Points, in no order, along strands that fork and pass close to each other.
In the rows, zero is written as 128.
Points whose rows are less than 225 apart are linked; no others are.
reli: [133 145 140  70 109 141 152  80  63 123 128 111 115 168 120 105 142 102
 133 191 134 145 134 136  92 100 153 131 172 167 176 144 167 108  74 122
  79 117 131 119  82 135 101 126 115  98 120 113  89  96 130  97 117 117
 164 135 104 162 119 193  92 132 138  89 119]
seni: [159 106 116 148 157 116 114 151 117 158 116 186 109 142  86 123 135 123
 117 118 122 109 102 165 126 116 119 117 156 106 181  63 103 138  78 140
 116 187  74 130 181 160 184 132  88 107  81 134 120 133 144 147 159  68
  77  96 113  58 154  85 113 115 112 120 130]
Pelig: [127 131 116 140 110 153 116  85 114 120  72  85 148 139 150 132 144  91
 119 116 136 159 130 115 107 145  69 125 101 153 164 102 125 117 133 171
 123 133  80 121 131 144 112 156 101 110 111 109 161 125 155 103 177 161
  59 102 137 128 111  92 152 161 155 165  74]
rumot: [148 192  66 113 126  85 113  89  97 108  80 104 104 141 170  88 172  89
 118 140 129 162 119 119 112 115 138 119 180 115 104 151  52 156 157 124
  95 115  83 144 119 123  95 164 166 142 133 141 128  92 134 145 115 122
  56  98 118  87 106  98 132 160 239  92 172]
dubam: [121 115 143 161 139  81 138 169 132  95 198 141 169 104 135 132 104 175
 129  59 135  87 137 170 197  92 105 140  96  85 171 141 141 131 142 106
 101  78 124 174 133 148 140 140 138 161 133 166  68 145  80 129  94 143
 165 146  96  99 151 138 126 139 112 121 188]
faz: [118  96 143 124 102 220 129  92 139 175  82 158 151 107 120 179 128 105
  99  80 119 184 127 128 107 152  60 121  64 166 104 118 157  78 124 165
 186 170 182  89 135 104 125 143 138 107 131  86 184 129 110 123 138 144
  86 166 157 211  81 126 160 172 118 176  76]
Vab: [167 133 155 110 161 139 172 114  74 147 155 129 170 111 180 150 104 117
 151 134 134 107 152 152 121  97 146  96 127 159 139  97 144 148 121 128
 169 152 125 116 133 203 139 117 113 155 124 101 137 111 131 134 104 133
 152 118 136 156 139 160 199 121 140 139 129]
mame: [119 141 106 142 128 140 107 140 117 157 106 136 152 103 102 101 150  74
 120  78 126 169  58 186 129 121 111 142 100  86 119 102 133  97  48 150
 101 141 134 128 160 127 143 113 115 116 118 164 139 132 117 119 164 118
  41 115 100 156 139 103  98 156 130 133 164]
Razu: [109 164 150 120 109 149 133 101 107 127  98 129  78 174 149 130 140 130
 139 197 129 145 147  77 108 143 135 148 158 188 138 139 124 171 142 108
 140 119  83 137 104 139 161 178 138 113 116  75 105 120 146 140 124 139
 124 101 117  86 114 117  92 111 157 102  69]
Dibok: [168  56 114 142 136 137 130 108 137 138 111  73 196 117 124  72 111 100
 109 130 150 116 122 131  85 130 120 102 128 157 174  92 132 105 113 185
 120 128 148 105 157 143 104  86 122 110 124 153 191 161 145 123 197 111
  95 114 159 204 139 133 176 125 100 143  82]
nevot: [140 102  76 136 136 114 107 138 189 113  99  94 143 120 102 131 164 154
 139  82 117 115 111 142 161 114 127 116 109  91  95 153  90 127 186 158
 141 169 112 127 139 104  85  93 110 155 123 157 130 148 129 144 141 136
 139 118 146  96 138  75 194 112  92 144 106]
Digof: [121 158  90 107 102  94 110 126 182  49 106  96  89 123 123 138 141 179
 138 140 116 136 151  76 145 129 140 133 132 104 102 202  70 155 204 103
  74  99 119 164 103  88  75 164 147 150 145 140  88 120 100 136  86 139
 187 128 148  61 123 100 126 128 138  98 145]
Zami: [187 111 139 124 116 138 140 147 181 106 109 154  87 144 111 156 117 149
 123 162  93 118 161  74 117 165 137  86 129 141 144 140  73 111 145 124
 168 168 129 133 126 114 136 112 119 112 123  88 184 155 141 154 131 138
 159 139 171 117 143 117 134 100 127 129  92]
vad: [117 134  83 138 111 121 134  93 114 115  88  99 179 171 157 103 128  56
 105 152 160 139 112 117 121 133 146 175 147 136 163 120 171 143 157 155
 130 147  52 126 103 129 151 168 123 130 127 112 119 136 163  99 169 149
 109  86 122  98 135 137 148 153 123 160  88]
Fuvur: [121  92 134 150 139 110 112 184 216 117 134  79 121  80 129 114  90 149
 120 115 146 113 139 108 155 142  96  91  82  85  45 145  87 141 164 155
 173 142 120 138 158  93 114  75 130 147 144 127 183 138 125 154 141 135
 114 117 150 157 162 101 184  95  90 144 142]
fel: [147 178 140 115 112 162 142 125 124 154  77 171 134 139 133 105 136  64
 113 102 141 178  81 192 112 156 133 137 119 105 122 123 152  62  63 157
 125 177 160 112 150 119 143  92  73 109 107 109 143 123 171 118 158 157
  44 153  87 186 186 120  75 141  90 169 142]
bap: [174 116 144 130 127 132 172 145 149 130  80 172 122 162 173 123 125 113
 106 151 139 138 156 151 180 124  93 139  80 173 110 162 114 116 161 149
 186 175 122 125 193 116 168 155 163 118 136  64 166 110 134 182 151 167
  58 145 111 169 149 117 133 138 160  67 146]
seti: [166 133 153 167 132  87 165 172 128 128 128 183 127 168 191 117 103 110
 109 166 148  84 164 116 167 110 103 150 121 168 124 128  94 142 112 116
 161  98 115 126 168 130 188 168 171 105 146  82 170 112 129 181 145 125
  77 129 112 144 143 115  94 155 206  81 158]
vum: [144 100 108 134 151 109 154 156 141 155  87 186 125 145 112 128 112 130
 104 135 141 139 104 130 128 154 153 139 150 132 186 104 110 127 130 127
 152 165  83 140 149 143 222 154 135 128 118 109 143 131 143 135 131  95
  78 113 107  96 147 116 101 125 136 100 179]
Fim: [ 78  95 158 144 155  99 105 103 129 148 164 119 150  91 102 114 138 180
 140 137 126 144 121 125 102 147 162 156 165 142 137 108 144 156 141 100
  87  27 205 133  98 133 141 136 194 126 152 205 106 135 127 121 107  93
 126 139 134 163  98 165  82 109 167  81 159]
gupof: [126 137 123 155 125 106 136 164 120  96 189 108 132 119 123 130 131 138
 145 102 140  77 134 169 195  65  96 113  84  88 116 142 134 123  92 113
  94 105 116 151 151 115  84 113 124 117 113 155  90 131  93 133 146 126
 163 127 114 126 130 125 137 136 122 115 140]
Kila: [125 143 125 148 138 107 127 184 157 134 125 149  89 147 158 129 100 127
 134 170 139  83 140  83 156 138 170 137 140 103  81 143 100 180 144 105
 184 149  58 140 126 107 181 129 121 155 144  86 123 120 159 160 119 124
 142  86 108  64 166  98 115 114 117 127 133]
piza: [107 104 139 124  72 163 142 127 168 121  85 162 126 113 142 151  90 122
  90  98 120 173 150 126 162 158  53 166  50 145  90 172 169 101 169 139
 168 136 185 130 142  76 152 156 142 116 143  49 171 136 108 110 135 188
  96 182 132 170 109 128 121 176 121 134 126]
guro: [117 178  68 150 107  97 109 111 114 116 100  93 155 157 182  91 144  63
 121 149 157 123 130 111 160 110 155 168 146 114  47 176  82 166 163 141
 116  92 115 144 104  66 108 158 183 148 176 150 112 113 141 152 137 142
 106  99 131 106 117 113 121 172 196 134 151]
lako: [134 114 149 149 138 109 137 171 116 121 178 157 165  92 128 156 104 151
 131  52 124  87 126 189 161 120  89 126  98  76 196  98 161  84 105 139
  92 149 112 143 128 175 156 122  70 152 106 146 107 143  98 109 115 135
 140 142 115  67 157 105 147 136  81 195 167]
vuna: [192 145 138 152 125  90 125 147 166 101 143 145  53 163 150 133 141 190
 150 169 138  89 159  67 144 151 169  98 148 160 115 137  72 134 161  86
 135 107 148 168 144 109 121 120 130 116 124  85 133 149 167 166 147 137
 176 138 135 121 165 112 105  92 137  96  88]
rigun: [163 163  92  97 156 116 142  92  72 131  94 117 114 132 151 125 159  91
 124 139 129 152 123 144 107 108 122  87 163 122 161 106  79 149 124 127
 109 160  69 140 145 183 125 155 136 138 106 129 149  69 136 134 125 125
  71 101 107 113 108 123 163 145 222  96 148]
Nufo: [145  86  95 148 119 144 149 111 114 157  87 118 206 130 134  86 130  69
  93 130 170 151 112 130 100 115 138 132 126 162 136 100 140 117  93 168
 162 127 108 103 152 121 149 120 187  95 136 132 182 132 149 144 201 117
  57 114 147 201 110 146 157 131 166 126 110]
sebas: [ 77 142  62 130 132 117 106 101 137 138 107 123 158 106 101 128 185 128
 140  78 107 156  88 124 106 132 170 174 131  83  92 147 117 146 175 124
 103 116 165 129 110  92  90 149 175 149 146 197  76 137 123 131 108 131
 154 144 173  75  93  98 147 144 165 162 129]
boza: [125 113 144 108 146 113 139 143 116 173 171 197 113 135 114 144 101 123
 149 175 106  82 154  90 128 121 194 157 178 131 122 113 111 131  75  70
 151 115 182  91 145 115 139 108 153 115 167 145 134 122 136 164  81  72
 166 148 144 106 126 153  67 108 142  98 181]
Vesu: [165  98 137 117 114 179 134  97 130 150 107 160 145 128 102 181 153 128
 121  84  88 138 129 122  83 161  99 112 102 155 169  94 132  68 138 150
 151 181 189 104 132 135 117 131 114 103 119 121 179 160 118 110 141 139
 114 161 185 144  95 110 164 148 133 183  69]
Zep: [107 178 145 133 133 127 105 142  94 128 178 154 103 125 114 184 132 168
 177  81 120 108 131 137 119 132 157 127 158 103 148  87 154 132  97  98
 120 135 119 130  91 164 128 121  73 141 105 141  57 135 143 108  81 126
 220 120 122  38 143 113 106  82  84 198 110]
Zubit: [122 126 140 119 117 141 127 139 141 119 118 136 103 126 101 156 119 157
 127 136 103 148 115  95  76 168 143  84 135 114 179 118 119 125 118 118
 129 147  90 141  96 140 151 116  95 130 111 101 146 151 130  99 128 130
 152 118 143  97 126 126 126 102 102 166  84]
rodu: [ 71 177 101 111  85 156 118 113 144 105  89 140 109 175 136 149 110  80
 101 134 104 160 120 129 170 140  96 205  99 118  70 204 174 125 183 136
 137 147 134 114  97  65 136 188 117 163 146  79  93 124 121 117  93 181
 139 149 118  77 118 127 114 191  80 137 128]
bere: [156 157 134 136 147  93 143 119 131 106 118 141 118 120 156 133 123 184
 146  93 162 154 125 181 149 144 148 116 136 105 176 117 147 132 157 118
 110 139  79 182 124 175 169 139  92 158  98 100  84 124 145  98 117 168
 133 102  68 112 178 122 118 104  95 133 152]
mezo: [ 96 137 158 127 161 125  91  88 154 165 137 127 108  99 146 123 131 165
 152 118 114 173  95 110  98 213 156 153 157 148  97  94 143 132 188 123
 133  71 218 126 114 140 131 129 116 142 154 138 146 138 170 104 105 154
  92 156 131 158 138 108  90 132 136 152 128]
Bef: [ 96  82 118 126 166 121 117 103 143 160 122  94 153  90 135 107 122 151
 105 143 132 168  98 141 126 169 157 152 157 128 108 125 141 163 206 130
 140 106 118 137  88 152 156 129 159 185 153 161 141 120 116  99  72 115
  95 105 112 141 118 162 141 123 128 105 216]
ruf: [178 158  80 112 105 112 163 133 150 108  51 179 126 146 171 118 151  92
 104  95 133 180 131 168 172  99 117 145  86 122  89 206  97  90 153 147
 151 177 131 141 178 102 144 150 160 132 139  75 149 101 117 165 134 193
  61 163 101 156 131 100 139 173 175  94 174]
vone: [161 153 139  92 119 134 100  96 117 122  98  96  54 130 110 107 186 143
 137 124 102 184 111 134 119 143  85  89 122 154 135 123  83  91 109 136
  88 129 153 123 166 132  61 127  89  82  82 129 151 102 131 131 151 134
  50 149 117 157 109  88 102 128 158  88 112]
fere: [117 150 107 159 131  75 112 141 139  95 125 132  96 149 143 141 123 169
 149 150 126  93 144  80 154 130 146 150 178 103 121 141  77 190 177 103
 108  96  84 159  98 114 138 164 137 155 147 136  72 131 139 149  92  96
 168  92 125  22 135 102 101 135 147 110 151]
Lipa: [164 150 143 151 170  87 148 150  92 128 179 130 154  96 198 130 108 132
 152 109 168  91 145 159 165  82 144  94 135 114 103  97 113 177 141 104
 140 110  77 149 148 174 148 108 136 168 134 128 118 110 146 152 117 128
 127  91 101 140 160 140 183 123 174 121 164]
difi: [113 118 127 123 123 113 116 121 113  92 143  42 124 121 130  87 117 140
 128 169 163 136 140 139 139  99 113 106 150 113 114 147 131 179 160 141
  90  94  42 156  86 136 114 121 141 143 125 136 104  98 111  97 125 113
 156  80  82 139 127 176 151 107 131  79 145]
vibu: [136  87 176 115 123 191 132 168 153 137 181 115 156  70 115 148  91 157
 119 105 111 111 122 144 102 145  88  69  83 115 112 107 155  97  79 131
 166 144 198 112 127 136 116  54  99 144 123 130 180 148  85 114 121 101
 145 152 156 195 136 163 163 102  51 184 125]
Mir: [125 117 140 112 158  81 113 110 121 119 155  70 129  82 170  89  92 159
 126 136 159 165 113 155 122 171 140  92 167 112 145 109 126 161 170 125
  93  72 102 173  88 168 138 117 129 171 142 146 147 102 131  80 106 130
  98  85  86 167 160 163 118 128 122  99 210]
tutem: [160 186 190 138 139 121 121 130 117 124 162 123  59 158 173 124 132 157
 179 167 143 105 156 103 138 139 165 125 146 179  90 122 143 146 128  89
 146  80 185 134 129 131 111 122 116 106 135  91 103 122 178 144 118 171
 150 134 106 172 155 123  73 107 128 101  89]
lek: [128 169 140 120 106 112 144 134 114 118 133 187 117 124 157 144 104 124
 145 103 118 147 140 119 125 127 163 151 135 114 124 170 135 114 117  79
 117  85 204 145 132 107 146 145 167 138 156 100 115 118 122 142  81 168
 156 180 124 144 123 136  64 160 176 113 181]
Lakib: [ 73 112 118 158  87 157 136 128  90 113 138 103 194 132 121 144 110  91
 112 151 145  63 144  86 105  81  98 149  91 138 110 135 151 141  85 139
 143  95 102  93 104  96 120 142 177  99 141 138 127 148 116 123 175 129
 170 104 176 116  78 157 166 149 160 169  47]
gagi: [119 155 135 145 125 118 117 103 157 133 109 133 138 108 158 107 147 160
 145  77 146 198  80 168 105 176 177 144 110 116 105 126 165  96 153 124
 105  93 204 157 131 137 157 121 129 126 134 134 118 139 161 101 144 185
  95 157  90 209 152 128  87 117 110 143 120]
fanur: [169 187  93 107 106 125 143 129 149  88  94 104  76 156 161 130 156 127
 140 152 135 125 161 113 159  76  91  86 107 133  88 166  92 128 155 130
 131 157  64 146 157 127  86 154 109 128 113  81 123  98 126 163 137 154
 125 109 118 112 132  89 158 137 160  83 109]
gol: [113 182 127 125  92 140 121 138 116  84 140  83  99 166 136 142 131 104
 144 142 130 115 142 113 161  87 100 109  89 115  73 180 138 127 108 124
 114 114  99 135 113  96  80 130  99 127 124  96 103 112 116 128 130 163
 179 121 122 120 134 118 120 133 111 137  89]
Gazo: [153 172 133 120 103 148 139 132  95  97 116 102  68 146 157 154 143 133
 155 183 147 116 173  68 106  91 123  81 132 164 109 129  88 166 132 104
 140 130  62 141 123 148 110 145 157 106 115  73 137 106 146 165 150 131
 161 101 138 120  95 134 164 100 192  97  39]
fimet: [ 89 103 124  96 124 170 133 128 115 122 138  49 143 113 109 107 105 100
 120 181 155 125 136 130 120  96 108  99 129 109 107 149 162 154 115 152
 132 151  49 111  78 126 110  93 115 152 113 133 122 102  89  88 118 101
 171 100 124 163 105 182 182 101  78 120 136]
Rotan: [ 49 127  88 136 130 140 103 115 130 135 108  93 132 131  82 125 168 137
 128 153 103 133 104 139 130 119 149 165 137  93  65 167 140 180 158 130
 120 133  98 119  83  95  94 141 132 162 137 189  42 117 125 105  94 120
 175 105 147  63  97 114 142 108  88 147 128]
Zigob: [102  89 136 123 109 119 136 187 161 116 166 120 105 153  74 113  78  92
 104 184 117  59 155  85 151 110  95 130 116 129  89 161 134 122  77 132
 151 146 104 104 131  71 118  96 124  98 143 109 164 144  98 147 146  97
 169 132 158 118 142 149 113 113  78 112 142]
viv: [ 58  98 104 156 108 170 125 120 116 163 105  94 180 149 119  90 109  65
  87 177 164 122 121  98 117 103 112 174 131 162  71 127 148 168 113 155
 177 116  93  84 125  89 158 145 190 116 154 135 152 142 136 149 192 100
 104  95 156 156  99 152 155 132 133 127  82]
Rogi: [123 120 158 115 117 123 130 109 103  99 176 101 130 162 104 123 112 111
 145 172 124  84 136 106 134 108 140 141 167 155 176 129 179 117 100 130
 113 109 134 107  77 129 109 116  83 103 133 134  84 135 136 101 118 111
 226 133 127 132 147 183  96 119  53 136  94]
favo: [159  98  97 135 119 122 147 115 122  94 118 134 142 143  74 165 165 150
 132 107 100  80 150 115 130  84  76 109 102 122 183 121 102 111 121 140
  67 154 106 125 143 128  67 142 114  87 104 158 103 157 101 127 160  92
 165 135 159  80  93 107 167 132 152 111  73]
nupo: [104 121 142 131 112 164 113 192 155 134 186 139  91 136  73 149 123 109
 132 120  92  47 136 129 186  93  81 112  81 104  53 160 146 115  74 116
 184 192 143  86 157  85  82  84  89 118 124 124 135 144 103 150 141 107
 156 129 150 139 140 108 124 103  36 139 115]
mutor: [183 166 123 125 135 106 146 159 102 142 147 194  72 156 149 157 131 146
 156 157 138  84 185  90 135  92 215 115 166 136  92 147  74 143  72  53
 143 112 153 130 172 124 126 125 192 118 143 105 105  92 140 196 119 111
 176 135 126 133 110 137  95 108 205  72 153]
Ged: [ 92  87 155 130 167 119  89 138 203 167 148 105  80 108  99  88 118 171
 132 162 132 154 104  93 131 198 139 132 137 137  55 119 131 155 182 120
 159 108 208 117 129  92 144 116 146 137 156 137 168 133 152 132 114 128
  80 154 131 163 131 111  85 112  93  92 138]
Sodek: [164 152 170 138 111 200 131 166 142 150 156 157 110  93  83 154 156 121
 140 107  87 105 124 153 119 122 123  67  96 112  69 115 128  90  52 111
 177 203 175  95 159 120  96  61  93 123 106 133 154 132 113 144 136 116
 131 148 147 183 154 121 137  83  78 188 116]
Mafoz: [151 110 107 120 138 114 125 146 125 117 126 142 103 125 103 110 138 174
 128 113 153 146 111 210 152 103  98 101 144  84 200  93 144 133 116 127
  75 152  47 170 131 186 167 134  81 143  79 144  96 121 113  99 127  97
 110  93  67  91 158 122 123 117  90  96 161]
zada: [165 108 151 152 139 137 110 155 182 146 102 123 114  80 131 111 121 111
 109 134 137 154 127  92 123 163 108  71 119 129  98 118  51 134 133 165
 188 173 126 125 187 108 135  75 131 108 116  95 203 118 161 176 162 132
  44 120 137 189 151 101 152  87 118 138 129]
zatu: [183 155 166 131 151 131 129 149 150 131  88 176  81  83 153 157 127 153
 113  99 109 170 118 147 107 188 126  68 116 101 137  99  52 127 129 132
 150 182 117 161 183 159 164  96 106 123  87 103 169 104 153 151 130 150
  57 138 104 149 166 103 133  84 135 126 150]
loku: [145  94 180 108 159 164 156 128 115 180 168 172 151 136 101 147 133 127
 129 113  94  98 130 186 144 125  90 149 106 178 150  81 192  92 110 138
 154 174 195  86 157 158 125 132  97 123 118 128 140 138 106 131 113 103
 114 180 144 157 136 132 119 140  68 108 142]
pamuf: [104 187 178 137 112 134  99 127 125 114 146 129  56 153 158 140 121 138
 144 145  98 110 152  71 131 172  86 152 130 168 100 133 127 138 147 101
 129  70 156 127 119 120 106 179 101 104 135  88 118 131 138 128 105 164
 117 135 130  94 125  71  52 149 142 121  83]
liguv: [109 169 120  81 113 126 124  96 100 149 149 115 110 162 140 105 136  52
 135 175 122 136 117  93 102 134 174 146 174 150  97 143 151 101  72 114
 117  90 192  88 108  96  84 107 124 107 162 130 132 122 152 137 127 123
 144 144 139 161 128 157  69 136 142 138 133]
Tapu: [ 79  83 120 134 118 123 132 137 101 113 159 120 187 128 107 122 115 136
 117 148 149  98 109 130 142  82 163 167 159 113 198 143 181 141 101 121
 119 113  95 120  63 126 166 108 126 125 129 165  47 140 118  96 115  96
 233 114 104  98 127 198 122 114  37 142 120]
tir: [105  71 142 103 175 124 102 111 157 181 131  80  86 113  76  84 158 144
 127 186 106 145 128 117 141 141 123 129 157 167  82 133  99 156 162 146
 145 136 161  97 145 121  85 118 154 128 137 176 152 101 114 145 100  93
  75 139 145 146  97 139 125  98 127  44 174]
daz: [113 122 123 149 124 109 130 118 108 148 139 199 173 116 104 150 129 127
 119  54  98 137 108 139  99 141 142 165 123 115 171  92 108 116 115 102
 100  84 206 130 166 128 138 151 194 105 154 191 141 152 107 130 119 107
  90 165 159 111  85 110 112 161 229 136 157]
Paz: [124 134 173 113 149 135 154 106  89 127 170 155 180  95 165 172  88 143
 149 102 136 112 145 146 100 130 149 136 144 150 199  98 184 106 137 127
 147 116 135 121  93 201 161 131  89 151 139 117 103 119 118 108  90 148
 184 134 125 124 133 179 149 123  91 182 131]
ril: [142 119 164 153 165  97 134 138 169 131  98 169  97 111 158 123 111 175
 103 129 143 170 110 130 127 226 139 125 145 129 164  95 102 141 176 125
 150 138 110 164 157 154 214 141 126 130 118 100 163 138 175 126 130 134
  39 119  90 131 167 114  81 116 143 110 176]
pur: [ 84  72 111  91 105 172 140 163 139 138 131 101 115 119  48 131 111 110
 104 170 109 111 139 102 108  99 110  90 115 108 114 159 131 113  63 139
 133 191  91  93 109  84 105  81 132 125 122 122 158 124  60 120 130  68
 180 129 168 150  94 175 152  90  68 126 137]
Baki: [ 81 111 112 123 102 165 137 101 136 132  75 125 124 158 141 134 127 132
  92 126 124 173 141 131 164 123  79 194  78 154  82 188 174 130 187 148
 156 122 127 132 115  94 166 199 166 144 137  87 122 126 112 126 138 181
 105 149 104 135 109 140 124 168 123  85 130]
numef: [174  84 147  98 141 122 153 121 117 163 171 192 145 152  89 144 122 109
 127 150  97  70 153 142 129 120 157 152 160 169 182 102 157  84 100 115
 144 156 225  85 149 128 125 113 121 103 141 133 136 154 137 149 109  85
 179 195 166 130 144 159 113 123  99 105 158]
zaf: [147 190 141 133 153  85 118 133  95 125 166 157  90 165 163 137 103 138
 165 108 154 124 130 147 138 133 164 140 181 102 149 107 150 138 110 107
  98 115 127 141 113 160 154 134  78 149 120 111  57 111 159 126  98 133
 165 114  86  79 186 109  66 116 101 155 167]
Zug: [118 118 155 121 112 182 117 162 125 128 181 108 157  83 104 148 117 179
 152  94 125 125 110 141  85 140 152  77 130 100 167 114 172 102  74 105
 132 130 156 124  83 173 133  61  72 160 113 150 124 160 109  85 112 105
 209 133 121 157 141 158 150  82  33 225 100]
kazur: [144  72 112 153 139 110 102 140 139 111 143  56 186  86 125  58  98 149
 110 128 171 131  98 144  93 139 152  91 136  95 183  89 124 143 117 152
  82  95 104 143 131 161 127  62 121 132 116 177 169 163 147  92 186  99
 140  85 108 177 156 153 172 112  76 164 107]
bubi: [182 163 146 142 139 104 142 137  93 144 135 209  66 166 174 123 124 145
 129 162 154 116 166 111 130 116 179 118 167 147 159 122  89 145  55  73
 126  95 136 145 168 148 180 147 166 104 117  88 123 114 150 179 145 115
 108 124  97 141 134 126  52 123 207  71 143]
nen: [129 138  80 151 145  71 116 134 158  96 141 108 176 121 137 126 133 141
 134  60 123  98 110 144 175 141 150 173 114  79 120 143 119 123 199 149
  94 123 149 152 130 117 103 134 124 164 157 182 105 155 132 116 110 155
 161 133 151  52 148  78 172 154 119 190 139]
Mok: [ 88 119 113 154 131 127 129 154 127 120 131 121 161 155 132 128 100  74
 128 170 145  70 124  86 115 110 129 154 157 120 136 107 140 172 116 136
 159 144  37 105 107 131 180 147 101 127 125 104 117 137 151 127 149 106
 150  71 135  53 136 116 137 122  99 168  71]
nepe: [108  97 101 159 116 127 126 124 110 107 146  59 223 107 138  97 110 112
 127  85 175 113 110 159 122  85 117 134  95  99 165 112 165 129 111 151
  95  91  81 144 109 143 111  99 137 128 127 178 118 155 111  91 173 113
 163  93 116 157 125 156 183 137 117 184  97]
didez: [ 91 111 131 170 116 132 119 152 120 104 153 121 133 137  73 149 149 147
 133 128 101  59 157  94 127  85  82 145 101 148 118 136 116 153 100 119
 108  88 114 107 143 104  93 156 151  72 120 170  89 157 110 135 158  97
 169 117 167  72  73 107 132 131 174 116  52]
rafu: [130 138  96 132 127 132 134 154 142 136 103 150 129 103 118 114 159 104
 119  76 125 176 103 188 168 102 103 122  78  90  77 143 100  99 105 132
 130 146 135 128 182 100 125 124 149 132 126 152 151 105 103 158 130 145
  42 140 115 159 124  97 132 152 178 101 193]
Sof: [ 95  92 159  82 161 115 123  95 125 148 133  99 118  97 111 111 118 127
 110 191  95 158 132 107  93 157 133 126 162 169 127 131 114 167 156 131
 105  92 157 120  95 138 111 124 154 137 149 173 151  93  98 110  62 103
 110 151 146 134  96 182 124 124 169  76 196]
Pagez: [112 123 163 100 166 164 130 106 108 170 161 133 142 108 110 156 122 145
 136 101  95 135 130 174 112 152 117 155 134 164 145  87 197 106 163 144
 136 136 186 101 116 183 114 132  90 159 135 155 111 133 103  99  62 125
 146 170 144 114 113 137 146 132  74 140 147]
repe: [140  92 107 129 119 144  89  88 134 128  68  71 111 150  89  91 181 114
 114 129 122 163 118 116 122 116  83 104 120 157 161 115 109 110 144 181
 111 155  84 112 150 124  73 135 113  84  87 131 147 122 132 130 177 111
  55 101 117 132  99  81 147 130 121  88  73]
lokes: [188 160 111  68 129 119 137  67  90 117  82 132  87 139 144 142 178 154
 142 113 114 189 134 148  88 133 133  89 141 147 200 122  91 100 147 120
  61 134 117 154 139 176  87 163 112 126  85 120 125  96 118 100 123 148
 110 141 117 121  99 119 145 137 188  89 119]
tupug: [144 123 120 125 151  89 121 127  85 141 146 147 136 121 124 134 118  98
 116 134 108 107 126 110 104 138 130 118 156 132 174  84  72 146  98 127
 108 105 128 122 144 145 130 133 152 105 126 172 154 113 126 138 128  92
  90 120 163  95  98 133 130 149 220 125 150]
kub: [143 151 107 122 142  93 122 109 119 142 138 147 149 153 165 117 135  74
 131 135 123 118 126 125 154 135 165 175 153 142  82 146 140 118 151 128
 129 103 185 111 130  90 103 131 133 137 168 131 131 126 143 142 105 151
 137 147 150 131 142 141 117 166 164 139 149]
tope: [138 177 129 125 110 123 140 112 123 130 107 181 167 117 155 129 115 101
 128  44 130 178  86 196  98 162 149 162 114 107 162 119 179  61 126 136
  87 141 202 138 134 137 143 133 114 129 120 123 121 145 137  91 124 185
  92 175 111 149 157 117  83 169 138 185 171]
zomat: [ 70  97 120 137 103 148 133 126 115  95 138  90 220 133 130 138  99 105
 113 107 152  99 118 138 127  93 103 153 105  90 178 155 185 110 108 163
 104 122  67 117  54 113 126 128 105 147 126 144  95 142  98  80 144 127
 194 102 118 105 113 158 169 163  59 203  93]
Rer: [ 68 132 113 124 120 157 103 103 155 132 116  91 110 133  76 134 167 177
 153 136 106 161  98 116  89 150 166 139 133 110 116 140 165 127 153 124
 125 143 122 127  72 118 125 122 102 152 112 143  79 153 134  88 115 129
 188 126 121 110 109 123 122  94  54 157  69]
kuz: [168  93 109 109 117 172 150  94 130 127 102 133 135 126  78 168 183 170
 138  92 105 143 134 138 103 104 123  92  86 139 161 124 126  70 138 142
 113 169 155 126 131 119  66 120 144 111 112 143 136 165 103 117 149 128
 166 172 167 157  73 131 194 128 141 125  69]
gisa: [ 81 116 169 127 121 132 135 135 116 125 176 138 148  91 134 152  97 163
 135 106 128 137 150  98 110 118 143 140 110 143 126 132 153 136 131  95
 131  45 176 142 101 128 145 132 181 125 161 136 124 133 105 122  97 136
 175 154 146 155 100 178 123 136 167 132 124]

Follow the links from the first point to the second, and from the first to the third. Name the last point that the two ways share.
Sodek; vad; seti => Sof
bubi; vibu; gisa => Sof
Zigob; Digof; Lakib => kub
repe; favo; Pagez => kub

A fork is a point with three links, a tip a point with one. Leave the first point through the second and follow the links. Name the first fork or tip that comes.
Rer; Rotan => Zep
Vab; Paz => Sof
nevot; nen => lako
Bef; Mir => Zug

A fork is a point with three links. Follow the links from the first point to the second and name the forks in between, in order.
Rogi; Kila => kub > rigun
Dibok; mame => kub > Sof
tir; kazur => Sof > kub
Fim; Lipa => Sof
daz; Lakib => rigun > kub
faz; guro => kub
fere; mezo => rigun > kub > Sof
numef; vad => Sof > kub > rigun

Name the points in between on the shortest way along the links from the first point to the second, in order.
viv; mame => Nufo > Dibok > kazur > nepe > zomat > Tapu > Rogi > reli > liguv > kub > lek > gisa > Fim > Sof > tir > Ged > mezo > gagi > tope > fel
liguv; Lipa => kub > lek > gisa > Fim > Sof > tir > Ged > mezo > gagi > tope > fel > mame > rafu > ruf > bap > seti > bubi > mutor > boza > numef > loku > Pagez > Paz > Vab
Mok; nepe => vad > Pelig > repe > vone > lokes > rigun > rumot > guro > kub > liguv > reli > Rogi > Tapu > zomat
seni; Zubit => vum > ril > zatu > zada > Fuvur > nevot > nen > sebas > Rotan > Rer
Zigob; lek => pur > fimet > difi > Mir > Bef > Sof > Fim > gisa
gupof; Fuvur => gol > fanur > Gazo > Razu > pamuf > tutem > vuna > Zami > Zubit > Rer > Rotan > sebas > nen > nevot
